A landscape with many peaks, sampled at points; each row gives a point and its height.
A climber steps from a point to whichever of its 2 nearest points has the largest rise for the distance, and stops where none of them is higher. Distance is the straight distance between rows; heights are no part of it.
pofat: [-24  28  24  19  24   3  -7 -21  -1 -52  -2   6  52  58 -19 -39  26  16
 -27 -29  68 -19]  height 730
gazi: [ 14 -18  41  20 -24 -11  23  13 -35  29  15 -50  -8  11  17  44 -25 -34
  34 -58 -80  36]  height 251
lofam: [-63  15   3 -28 -21  -7   7 -40  21 -45 -20 -24 -13   4 -11 -14   9  31
   5  36  46 -13]  height 402
duse: [ -7  11 -28 -42 -31  24   5   2 -30   4 -14 -18   8   1 -11  -2  11   6
   6  -7 -44  -3]  height 667
Kad: [ -8  44 -52  13 -14  -9 -60 -28  67   1  34  33 -29 -46  29 -65  32  29
  -1  37  22 -43]  height 749
renuk: [-12 -28 -10  -3  35 -10  10  23 -28 -58 -10 -13  38  41 -33 -11  44  37
 -17 -32  41 -40]  height 721
lemu: [ 24   6 -30 -30 -39  37   0  22 -31  22   7 -12   7 -11 -16  35   0  -8
  22 -22 -70   6]  height 609
zelot: [ 41  41  -1 -20  21 -25 -30  -3  28  -2  64   4  -5 -57 -35   8   7  40
  19  14  33  -1]  height 513
fem: [-15  49 -33  -8 -15  -5 -48 -36  66 -18  43  16 -54 -61  -2 -54  48  53
   5  32  38 -16]  height 811
Dufi: [-29 -53  -7  12 -31  26  37  23 -25  -5 -47 -30  -9  48  39 -37   1 -31
  17   6 -45  23]  height 814
fal: [-40  36  -5 -45 -14  -8  23 -38   7 -31  20  15 -28 -34 -33  25   4  38
  37  -3  23   3]  height 412
Vaka: [ 14  47  20 -10  28 -16 -15  -3  -2   3  52  28   2 -45 -26  41 -10  41
  31 -17  20   3]  height 481
Dov: [-32  -9   9  39   2  18  21 -20  31 -12 -51  -5   6  76  62  -3 -36 -11
 -23  41  26   3]  height 99
Zak: [ -1  44  -5  29  18  26 -31 -14  35   9   8   8  27  40  44 -47  -3  30
 -23  20  42 -35]  height 324
Gev: [ 19   1  14  -4  25   2  32   1 -39 -14  18 -50  23   5 -13  28 -10 -15
  21 -42 -32  19]  height 692
zame: [ 72  11 -27 -25 -30  -9 -35  -9  51   6  22  24 -22 -91 -18  10  -2 -24
 -12   9 -16   9]  height 438
Lefi: [ 59  -9  15   3 -71   7 -21  13   9  34  -3   9 -14 -28 -21  59 -25 -56
  -7 -23 -70  39]  height 298
fubu: [-15  46  -7  26   9   2 -31 -20  52   0  11   7  11 -12  33 -54   6  37
 -12  41  63 -29]  height 323
meriv: [-24 -16   5 -48 -28 -12  25   4 -11 -12  -4  -3 -27 -45 -14  71 -20   3
  42  35   5  18]  height 362
nokur: [-32  10 -27  -4 -24  21   0  -2  42 -11 -36   5  -4  26  38 -11 -13  32
  -7  61  19 -20]  height 81
zok: [-25   8 -18 -17 -36  10 -16 -44  10  36 -23  46 -41 -48   6 -14 -12 -28
 -14  47   4 -10]  height 757
liduf: [-48  29 -22  -3   3   7 -14 -37   6  18  -7  59 -12   1  19 -37  -4  29
 -16  34  36 -45]  height 590
Megin: [ -1   8  36   2  44 -18 -27   1 -23 -16  29  38  36   3 -33   3  10  25
  -1 -39  54   1]  height 487
kupa: [ 59  14 -35  17   0 -13 -53  -3  56  10  46  19 -21 -77  -1 -39  21  -3
 -25  27  17 -28]  height 625
rozum: [ 78 -18 -20  -7 -30   1 -42   8  26  28  -8  46 -19 -66 -17  19  13 -30
 -43  -2 -31   2]  height 398
gid: [-10  33  30 -17  -4   4  22 -38 -37  25  -2  12   7  13 -19  -6 -19 -12
   2 -31 -15   0]  height 166
lubu: [ 38  -6 -21  -1 -36  18 -22  16  40  13 -19  -1 -14 -25 -19 -19 -18 -35
 -24  64  -4  12]  height 421
suguk: [ -9 -35  -9  -3   8  20  49   9 -23 -32 -45 -49  11  39  29 -35   6 -21
  12  -8 -17  21]  height 719
zov: [  0 -18 -22 -17   1  -5  25  12  -9  19 -21   9  -3  -3  -8   4  -9   9
  -7  46   6  -5]  height 365
Letom: [  2   4  12   6  38  -9  11   5 -15   0   4   6   7  13 -18 -11  -2  28
 -12   5  38  -9]  height 428
nepa: [-23  -2  13  46  11   3  14 -10  28 -44 -38 -14  24  78  45  21  -5  12
 -23  31  58 -22]  height 131
Kom: [-40  21 -14  27 -24   2   3 -26  45 -31 -41 -11   8  56  54  33  -7  41
  -9  51  58 -25]  height 107
Kibi: [-39 -26  11  15  27  -2  48  -6 -23 -33 -34 -22  19  75  19 -34  24 -26
 -14 -45 -20  -2]  height 610
gog: [-21  11  47   3  18 -24  20 -23 -53  -2   7  23  14  11 -19  24 -11  -8
   7 -53   1  -5]  height 137
fuda: [-38  26 -29 -44 -22  11  -5 -27  23  -7   6  13 -30 -26 -10 -13  11  26
   3  30  13  -7]  height 460
sel: [  2 -59  10  24  56 -42  49  21 -38 -51 -24 -37  17  29   1   9  44 -32
  17 -58 -13  -1]  height 661
zun: [ 26  21   7  21  53  19 -36  18  -9  64  55  11   8  22 -11 -19   7  18
 -30 -17 -20  -6]  height 480
Pidan: [ 11  17  15 -30  -5  -3  38   3 -17 -28   6 -32  18 -26  -2  32 -30  -1
  45 -11 -19  22]  height 748
butem: [-27   3  -1  20  19 -11   6   9  -6 -88 -20  -5  42  65 -24 -27  44  -4
 -15 -30  67 -44]  height 819
maro: [ -7  19 -24   9  24  29 -12   2   9  23  -2   0  19  54   7 -45   4  19
 -36  16  -7 -30]  height 394
Pude: [-16 -49  21   4  16 -17  18  22 -44  46  11 -29 -15  48  -8   8 -12 -10
 -21 -46 -64  34]  height 685
Tate: [-32 -52   5  24  44 -25  37  30   4 -13 -38  -6  16  66  11   8  -3  18
 -33  40  29 -12]  height 207
vizog: [  3  19  15  -1 -22  35   2 -18 -20  46   2   0   1   9 -15 -17 -27 -29
 -21 -19 -54   7]  height 212
Sefol: [  5  -7  24  10  30  -8  -3   9 -30  71  40   2  -7  27  -7  -3  -9  -2
 -37 -46 -46  10]  height 582
Vul: [ 15 -16  12  -4 -40  20  28  19 -31  14  -8 -38 -18 -10   5   3 -27 -61
  19   5 -40  37]  height 325
tavo: [-27 -11   0  26 -23  37  14   6  22  24 -39  14  -5  53  34 -18 -36 -22
 -29  32  -5   4]  height 58
Kif: [ -8 -76  18  15   9 -29  26  16 -41  15  -6 -52 -16  37  24  13  19 -27
  10 -74 -81  45]  height 781
dut: [-44   7   7 -12   1   7   4 -41  -4  31 -29  47 -31  -7  20  -5 -23 -10
 -14  46  24 -16]  height 672
zop: [-13 -38  27  -2  15 -25  34  12 -32  50 -15   7 -13  21  -6  22 -20 -14
 -18  22  -4  11]  height 310
butim: [ -2 -34 -14   2  39 -19  43  14 -29 -67 -29 -56  22   4  -1  -5  37   1
  30 -32  10  -8]  height 733
melif: [  4 -15 -30 -37 -50   2 -33 -17  35  12  -2  50 -44 -62 -20  19  -2 -19
 -11  51   1   2]  height 847
rese: [ 17   7  32   5  47   1  31   8 -43 -18  34 -42  33  32 -36  -1   4  -3
 -15 -51  -2  17]  height 623
Vosu: [-27  -7   7 -38  15 -17  42   4 -20 -43 -17 -24  13  -5 -20  16   6  14
  28 -10  13 -11]  height 818
Romov: [-20  -4   6  16  38  17  22  -7 -20  -9  -7 -25  26  65  -9 -39   8  -2
 -32 -26  -2 -17]  height 507
Sosu: [ 25   0 -52  17 -15   1 -44 -13  70  23 -11  52 -29 -31  39 -26  10 -15
 -29  56  10 -41]  height 630
Didut: [ 13 -12   2  -5 -24  33  22   7 -12  32  -7 -31  -8  21  -7 -36 -23 -54
 -20   7 -45  22]  height 271
losat: [ 41   7  28   9 -39   5  -5  16 -14  41  31 -30   1  -1  -9  49 -36 -46
  12 -30 -78  38]  height 273
pevid: [ 25 -17 -22 -26 -71  -4   5  32   5 -17  -4   6 -12 -45 -13  65 -12 -16
  53  12 -46  38]  height 542
bube: [ 34  15  -8  -4  30   2 -41  20  -7  68  40  28   9 -29 -25   6   3   9
 -20 -10 -14 -18]  height 408
dup: [-10  29  30  29  49   5 -42   8   7 -24  11  35  40  29  15 -51   5  25
 -22 -20  75  -7]  height 645
Mami: [ -6  -5  34   3  31 -43  24  -5 -54 -36  -6  23  20  18 -50  44  17  -3
  19 -52  27 -21]  height 113
raz: [-53  30   6   1   2 -10  -7 -38  40 -32 -11  -2  -3  -1  13 -36   4  42
 -12  40  78 -26]  height 359
sadi: [  3  -5 -13  28 -25  19  -6   2  51  24 -35  31 -12  23  44  -9 -33 -32
 -39  70   3  -4]  height 43
Rop: [-19  40 -11 -26   0  19 -21 -38  -3  28  15  45 -14 -20   1 -30  15  39
   8  -6   4 -26]  height 522
sume: [-35 -16 -24 -41 -14  15  30   1 -22 -28 -18 -32   4  -3  -1 -10  12  38
  29   8  -4 -10]  height 746
vada: [ 20 -38   6   5  10   2  36  34 -33 -14 -16 -67  10  -6  15  22   0 -22
  51 -34 -36  44]  height 640
per: [ 51 -23  -9  -1 -41  10 -29  24   1  53 -23  31 -25  -6 -20  19  -7 -48
 -43   3 -55  22]  height 342
zir: [-47 -32  -5  13  23 -21  33   5   9 -53 -52 -15  18  45  17   0   7  -8
  -5  19  41 -17]  height 167
levu: [ -5 -10  41  22  56  -3  -6  14 -36 -27  26   8  29  57 -46  -9  35  -6
 -34 -76  13   2]  height 527
bis: [ 37  31   1   7  28  -3 -39  -1  34  16  45   3 -15 -55 -10 -39   5  23
 -13  38  47 -18]  height 564
zud: [ 34  34   5   7  19 -17 -35  -1  -7  51  50  39   6 -40  -8  44 -10  24
  20 -25 -27  -4]  height 452
zet: [-21  14   0 -41 -15 -24  19 -15  -4  -4  28  27 -24 -49 -12  78  -8  32
  47  11 -18  10]  height 382
rik: [ 21  23 -45  30 -17  30 -56  -4  56  25  -3  46 -10   8  58 -32  16  22
 -27  25   0 -56]  height 567
pupe: [ 22 -28  -8 -14 -41  16   8  22   0  15 -16 -10 -17 -27 -10   7 -25 -29
  -2  43  -4  28]  height 370
Goted: [ 14 -73  12  33   4  16  21  39 -44  11 -31 -66  -3   2  43   0  27 -33
  50 -54 -69  61]  height 700
papes: [ 22   5 -53  19 -20 -16 -53 -24  75 -16  17  26 -47 -60  31 -40  24  -3
 -22  49  23 -40]  height 690
gupap: [ 10 -33  37  40 -10 -15  27  23 -19   4  -4 -58   7   1  49  51 -14 -41
  71 -73 -90  54]  height 235
kibo: [ 23  48   6 -40 -24   3  18 -28   9 -17  29 -20   6 -48 -30  16 -38 -11
  39   0  -4  15]  height 698
sifub: [ 53  15  -9 -21  -7   3 -22   2  23  36  25   6 -11 -55 -28   4 -20 -17
 -19  41   2  -2]  height 488
pak: [ 29 -42 -19 -16 -59   9   4  43 -20  10 -10 -21  -4 -20   3  41  -1  -7
  49  -7 -71  21]  height 566
Mepus: [-16  21  25   8  52 -19 -66  20  -2 -38  12  36  20  -9  -1 -44  25  36
   3 -35 108  11]  height 584
ture: [  3  41  26 -20  16 -23   3 -17  -2 -55  38  -5  24 -29 -38  40   6  35
  20 -19  52  14]  height 450
dativ: [-13 -57  13   4  44 -17  37  34 -20  18 -21 -18   8  46   2   3  -8  -6
 -28  11  11  12]  height 257
Taf: [ 22 -18  -7  26 -75  21  -3  36 -21   6  -4 -25  10 -17   8  65 -11 -31
  63 -31 -86  37]  height 543
fogu: [ -5  24  20  -4  47 -24 -39 -14  -5 -11  32  48   5 -43  -9 -18  11  44
  19  -6  82  -2]  height 536

For each start below, name the point where the climber stops.
zud => fem
raz => melif
Zak => Dufi
gazi => sifub
gog => sifub
zet => melif
